Points on a hilly landscape, in no order, each with its height.
A ball rolls from a point to the lowest of its 6 nearest points, and stops where none of them is lower. Distance is the straight distance between rows; heights are no part of it.
Rozuv: [ 86 174 100 119 127  85 142 168  99 159 151 121 197 138  68 111 182 165
  82  92  65 162  85 129 171]  h=269
fud: [179  86 152 156 127 138 123  95 144 131  95 124  73 124 188 137  73 160
 158 124 184  79 176 132 128]  h=203
Vuvu: [130  70 130 151 143 137 109 111 165  89 132 113  94 119 111 113 125 102
 105 152 142 143  84 137  66]  h=298
tuke: [ 74 194  72 110 106  96 166 149  95 165 146 126 181 122  60 108 168 150
  59  92  84 157 101 133 147]  h=210
nelo: [104 142 102 109 113  82 159 124 131 134 138  98 150 102 110 103 182 108
  71 112 120 138  88 104 121]  h=79
Vesa: [161  66 151 151 170 164  89  85 158 126 121 118  95 123 182 133  74 105
 184 134 202 113 147 149  70]  h=418
susi: [ 95 161 139 112 119 142 119 159  98 138 140 162 174 178 150 134 129 153
 172 128  72 121 148 122 164]  h=378
tapar: [ 94 160  81 105 107  85 161 129 135 150 144 118 163  92  86 101 178 105
  70 119 113 145  96 111 131]  h=131
bal: [184 130 160 135 117 146 117 141 163 146  88 115 123 133 153 129  88 135
 160 147 160  86 203 119 158]  h=170
Vuz: [134  85 125 144 126 127 123 111 164  86 136 122 100 115 107 105 138 113
  92 149 145 151  91 142  67]  h=317
tir: [154 143 145 108 125 153 124 138 133 133 116 136 130 153 140 139  91 132
 152 149 132  98 189 116 152]  h=148
rana: [ 73 111  90  98  97  79 169 102  77 108 126 106 139 101 119 101 159  87
  69  79 120 164  69 129 113]  h=305
Giz: [116 145 129 110 137 151 116 145 106 133 147 140 129 149 124 154 126 111
 148 149 123 111 165 112 143]  h=286
Firi: [120  92 123 132 118 121 130 102 150  80 123 125 116 112 109 103 146 118
  74 132 141 143  87 137  66]  h=323
didog: [101 188  89 119 113 110 149 157 112 156 166 133 164 125  64 119 176 147
  69 105  97 153 104 127 153]  h=273
Lapo: [ 85 176  91 114 132  83 137 168 100 157 146 122 199 151  62 104 183 151
  80 110  61 172  76 132 190]  h=287
Dum: [172 161 159 118 119 158 131 149 157 133 111 145 133 149 143 122  77 166
 159 141 116  99 200 132 151]  h=183
gake: [131 133 134 120 137 141 116 137 112 141 149 133 119 143 139 158 132 101
 157 147 127 108 146 107 154]  h=299
Poba: [137 157 152 125 121 145 136 152 141 126 107 150 155 168 145 120  93 174
 173 135  89 107 191 120 162]  h=316
sud: [131  94 132 148 149 143 117  92 116 123 135 123  83 127 156 156 117 131
 161 141 140 119 132 123 106]  h=393
laren: [157 128 140 125 122 144 116 127 128 143 109 131 119 153 146 143  96 110
 163 137 153  88 186 103 147]  h=176
manof: [134 107 130 149 142 134 128 108 135  93 144 122  82 113 122 143 143 117
 113 141 117 144  94 126  90]  h=434
noga: [157 148 146 123 110 166 129 144 141 128 114 156 131 165 136 131  88 156
 154 122 113 102 193 125 158]  h=190
Vif: [192 155 163 123 121 157 125 163 168 140 102 142 125 139 144 127  75 154
 161 135 130 100 195 125 157]  h=191
Lebo: [186 167 177 139 137 149 120 171 189 134  91 137 146 140 157 130 101 199
 206 124  87 121 186 143 180]  h=178
rero: [ 47 113  79  77 102  75 175  97  57 111 135 102 156 108 106 123 149  74
  73  84 113 192  52 139 122]  h=520
geda: [119 101 142 152 142 126 128  96 125 116 143 114  79 113 144 156 142 123
 134 151 125 131 104 122 110]  h=611
dapu: [156  85 142 148 164 152  91  79 135 118 135 140  87 116 164 131  84 113
 172 152 168 120 129 151  81]  h=390
zomad: [111 163 116 129 141 138 121 164 124 131 168 149 128 125  92 153 164 111
 115 144 111 123 118 125 148]  h=363
ruzu: [113 151 108 129 135 132 123 144 126 147 157 126 129 128 108 148 167 102
 121 161 120 126 113 103 153]  h=449
morep: [145  75 140 142 168 162  95  80 144 120 130 132  80 123 154 138  99 103
 158 158 155 131 115 158  73]  h=451
niro: [122 148 124 131 139 142 117 141 123 144 155 142 120 139 117 170 154 105
 143 148 127 118 130 105 148]  h=385
nupab: [183  84 158 168 139 151  96  89 161 123  92 148  79 110 184 126  66 169
 166 132 211  87 172 161 106]  h=295
Rut: [145  65 158 151 175 156  93  88 146 118 129 116  91 126 149 135  98  93
 157 155 172 143 106 153  66]  h=394
redi: [115 144 100 124 127  92 155 131 146 133 144 105 137 100 104 122 186 111
  81 125 122 130  86 107 129]  h=237
Sas: [113 138 111 130 127 101 151 134 150 133 149 114 121 104 107 133 178 108
  94 139 119 136  90 103 128]  h=392
Vaz: [130 155 137 126 121 155 124 146 115 126 129 158 137 157 128 135 105 128
 154 137 111 107 182 120 156]  h=242
laz: [ 90 166 131 123 133 130 117 171  99 136 144 163 180 170 128 145 152 154
 153 138  76 140 115 122 177]  h=126
Neki: [202 132 164 138 126 143 119 147 181 146  84 119 117 132 162 137  89 144
 172 139 166  91 198 121 168]  h=232
bav: [194 166 186 148 129 170 112 188 189 127 100 139 125 130 155 146  89 191
 195 139  97 121 188 151 178]  h=319
tuto: [145  65 155 146 168 166  96  92 154 119 123 113  97 124 159 125  87  91
 164 154 192 142 114 146  64]  h=121
Bese: [ 87 192  93 116 110  95 154 159  91 158 153 124 182 129  59 104 173 157
  66  92  80 167  97 135 151]  h=245
mub: [197 174 197 154 137 180 100 178 184 128  99 158 116 117 170 140 103 189
 209 135 101 118 189 153 170]  h=571
tubo: [148 132 128 122 134 143 116 124 119 144 132 139 127 149 150 150 103 113
 152 158 138  90 176 107 144]  h=208
gog: [157  89 143 146 149 149 110  78 121 118 114 129  86 124 177 148  86 142
 172 122 162 109 163 139 112]  h=256
sed: [117 100 129 149 141 124 137 120 137 114 152 116  94 110 136 157 164 116
 129 144 114 133 101 114 114]  h=772
libe: [118 124 123 143 141 108 148 130 144 119 148 114 114 117 131 149 167 115
 116 141 115 131  93 109 118]  h=665
Vod: [166  81 142 148 161 153  87  76 144 120  99 146  90 122 179 124  63 137
 175 141 196  95 161 153  92]  h=314
mezu: [125 159 146 121 125 147 129 156 118 136 115 148 170 180 152 125 113 168
 173 128  62 108 181 119 162]  h=508
fuvi: [ 51 141  73  78 104  69 172 100  73 144 125 110 182 103 103 111 170  72
  85  96 117 162  79 117 127]  h=116
zunog: [183 100 143 150 131 132 113 115 144 142  96 115  90 132 183 133  85 161
 176 121 174  79 180 126 132]  h=186
Vofov: [134 116 134 129 145 129 135 125 108 144 136 119 115 139 154 153 124 105
 160 137 135  97 160 102 140]  h=257
zar: [ 75 178  93 111 126  80 146 161  87 178 138 110 210 147  59 101 180 168
  69  90  65 166  80 128 174]  h=297
netil: [190 166 170 136 121 169 123 169 175 124 105 157 116 130 149 137  89 185
 181 128 118 122 196 144 165]  h=81
tun: [185  85 163 162 134 138  84  99 174 122  84 144  63 115 189 126  62 166
 170 137 212  85 173 149  97]  h=388
Pemu: [ 73  76  99  88 107  99 135  95  75  99 126 115 141 116  90 100 132  64
  72  96 173 159  59 136  89]  h=475
fimeb: [180 137 142 124 117 155 116 143 142 136 102 134 130 141 150 129  80 133
 165 132 147  91 202 112 158]  h=115
nokul: [199 140 162 129 122 157 117 158 171 132  84 120 117 136 146 134  89 151
 165 138 150  92 196 125 160]  h=238
Kita: [155  89 142 154 154 154  90  74 125 116 118 138  86 117 172 134  77 123
 177 139 186 121 147 151  84]  h=322
ripin: [117 160 127 119 124 154 119 149  97 142 155 153 134 159 122 153 130 122
 151 141 101 125 149 125 156]  h=331
tugi: [116 159 106 123 131 115 143 152 134 137 155 125 137 118  93 122 175 104
  88 146 113 131 103 106 138]  h=405
sete: [ 96  86 107 128 104 102 144 106 131  83 125 119 124 102 112  99 144 122
  69 107 139 147  80 124  77]  h=294
Lavi: [ 95 174 110 133 123 131 131 177 117 135 162 156 141 130  78 137 167 134
 104 136  97 143 101 129 162]  h=362
Buk: [167 109 151 140 133 129 130 109 122 148 106 122 108 151 169 154  94 140
 169 135 147  85 179 100 140]  h=216
kug: [119 103 119 136 106 113 150 115 137 102 130 114 111 102 114 115 152 130
  84 121 121 146  78 118  95]  h=346
Dal: [ 90 162 129 119 122 145 116 157  91 131 148 156 157 174 126 142 142 148
 153 129  85 126 136 123 157]  h=275
Silak: [ 58  89  80  79 102  93 154  93  47 103 133 107 149 105  85 117 131  76
  63  85 143 186  55 145  97]  h=801
maka: [119  73 136 134 132 124 132 124 158  93 122 108 126 130 109  96 127  92
  87 137 163 144  81 133  55]  h=326
Lesim: [177  70 154 154 164 152  78  91 162 130  93 138  88 116 185 115  59 131
 177 131 228  98 158 145  74]  h=374
tafu: [143  72 153 148 167 151 100  99 157 101 132 106  90 126 138 134 105  93
 152 158 163 150  99 156  71]  h=440
nibel: [ 66 124  87  88  99  72 175  95  88 136 117 102 155 101 121 102 171  88
  75  88 108 158  77 112 124]  h=193
Vulu: [ 92 173 109 125 118 114 140 172 102 149 160 130 171 135  81 122 181 162
  92 108  78 167  78 132 164]  h=288
ludum: [124 116 135 136 141 123 131 113 123 128 154 117  88 120 147 163 160 107
 156 147 131 115 122  99 128]  h=541
noset: [ 56 184  81 103 112  89 167 146  76 166 140 116 192 146  60 109 170 160
  49  80  70 155 103 139 150]  h=260
tunad: [125 118 120 142 123 102 154 117 150 115 146 109 115 103 122 133 171 117
  99 129 111 130  82 106 117]  h=507
zikub: [212 134 185 141 126 147 109 164 201 144  87 112 106 125 166 142  90 149
 176 150 165  92 185 129 154]  h=233
fimup: [ 60  71  78  91 113 105 132  95  57 113 132 107 152 107  86 116 134  52
  57  96 157 188  51 151  93]  h=758
mupon: [104 186  93 123 127 114 143 161 121 145 168 140 149 110  79 120 176 128
  76 130 100 150 100 119 142]  h=283
zupak: [137  82 142 140 157 142  95  79 126 109 130 133  83 120 159 144  95 118
 166 140 152 124 121 147  80]  h=417
Veko: [176 138 147 126 111 152 123 147 144 136 100 147 129 143 142 136  87 138
 160 137 136 100 210 116 163]  h=63
ref: [214 144 196 142 130 159 105 166 192 141  88 120 105 117 159 136  90 152
 176 154 151  91 191 144 167]  h=318
popon: [142  87 130 152 160 143  92  78 132 107 130 129  81 121 148 150 112 118
 146 152 144 136 115 147  81]  h=488
tul: [ 99 107  99 118 102  92 158 110 116 101 127 112 130  98 122  97 150 119
  72 101 130 152  80 123  90]  h=263
Legi: [ 84 179  76  82 104  76 170 117  96 162 135 116 178 109  83  98 177  91
  65 106 119 152 103 123 131]  h=155
Fuf: [152 159 154 141 127 132 126 157 160 140  97 143 158 169 147 119 101 186
 179 121  76 113 183 143 172]  h=78
Bezo: [172 170 164 136 126 154 127 167 166 137  96 144 146 155 156 127  92 189
 185 121  89 110 182 144 168]  h=113
sab: [100 161 125 133 124 142 134 170 102 138 167 152 166 143  83 147 162 144
 119 126  84 152 104 132 170]  h=309
pipaf: [ 83  91 100 101  98  93 143 105  88  84 129 115 144 105 111  88 141 100
  55  85 151 149  75 137  87]  h=332
Zan: [ 90 169 118 118 133 110 122 180 104 143 155 144 187 158  99 135 186 146
 134 122  70 160  93 127 179]  h=302
nav: [ 89 129  91 113 103  75 176 111 105 123 125 100 151  95 121 106 171 103
  68  88 115 153  68 117 113]  h=192
rodut: [104 156 132 108 116 157 123 150  89 132 150 159 143 156 131 140 115 136
 154 134  99 100 163 123 149]  h=341
Tuni: [ 99  87 103 108 101 100 130 102  97  84 118 112 150 113 107  82 140 101
  64 102 159 154  77 134  82]  h=315
zisup: [ 53 190  74  96 107  91 165 128  75 164 147 138 180 126  65  95 168 129
  52  90  97 152 105 138 143]  h=117
tagam: [ 99 163  83 107 110  84 166 124 130 137 138 105 160  94  97 105 172  94
  74 112 119 142  99 108 130]  h=72
bera: [127  85 136 150 151 143 111  87 123 103 150 132  71 118 144 150 135 122
 150 151 119 135 117 129  95]  h=465
sel: [147 102 140 154 137 135 125 100 110 129 132 116  86 136 171 157 116 118
 170 131 134 107 149 108 126]  h=284
vire: [105  85 118 112 108 109 121 108 122  86 120 108 138 117 102  82 129  91
  68 120 175 138  78 140  61]  h=325
Zeso: [ 96 162 119 126 131 148 123 159 104 139 170 158 142 154 108 147 156 134
 124 144  88 136 118 126 152]  h=296
Kotem: [136  88 134 152 141 141 118 109 150  90 140 131  78 113 132 134 135 114
 122 153 129 141  87 144  79]  h=103
nevab: [206  99 171 158 122 137 122 140 175 140  74 114  84 121 186 134  88 165
 166 132 178  81 186 123 146]  h=114

Call two points neighbours if one is among the 6 nearest of the other. Go from one point of each pair to the other, from neighbour to neighbour, staying as low as possible. Name the highest point that can't be avoided.
laz and tuto: dapu
Veko and zisup: ripin
Fuf and nevab: Dum
tagam and laz: Zan
Veko and nevab: bal
zisup and Kotem: Firi
tagam and zisup: Legi
netil and Fuf: Bezo

For each start below, name the point where the ball stops.
niro: Veko
vire: tagam
maka: tagam
Firi: tagam
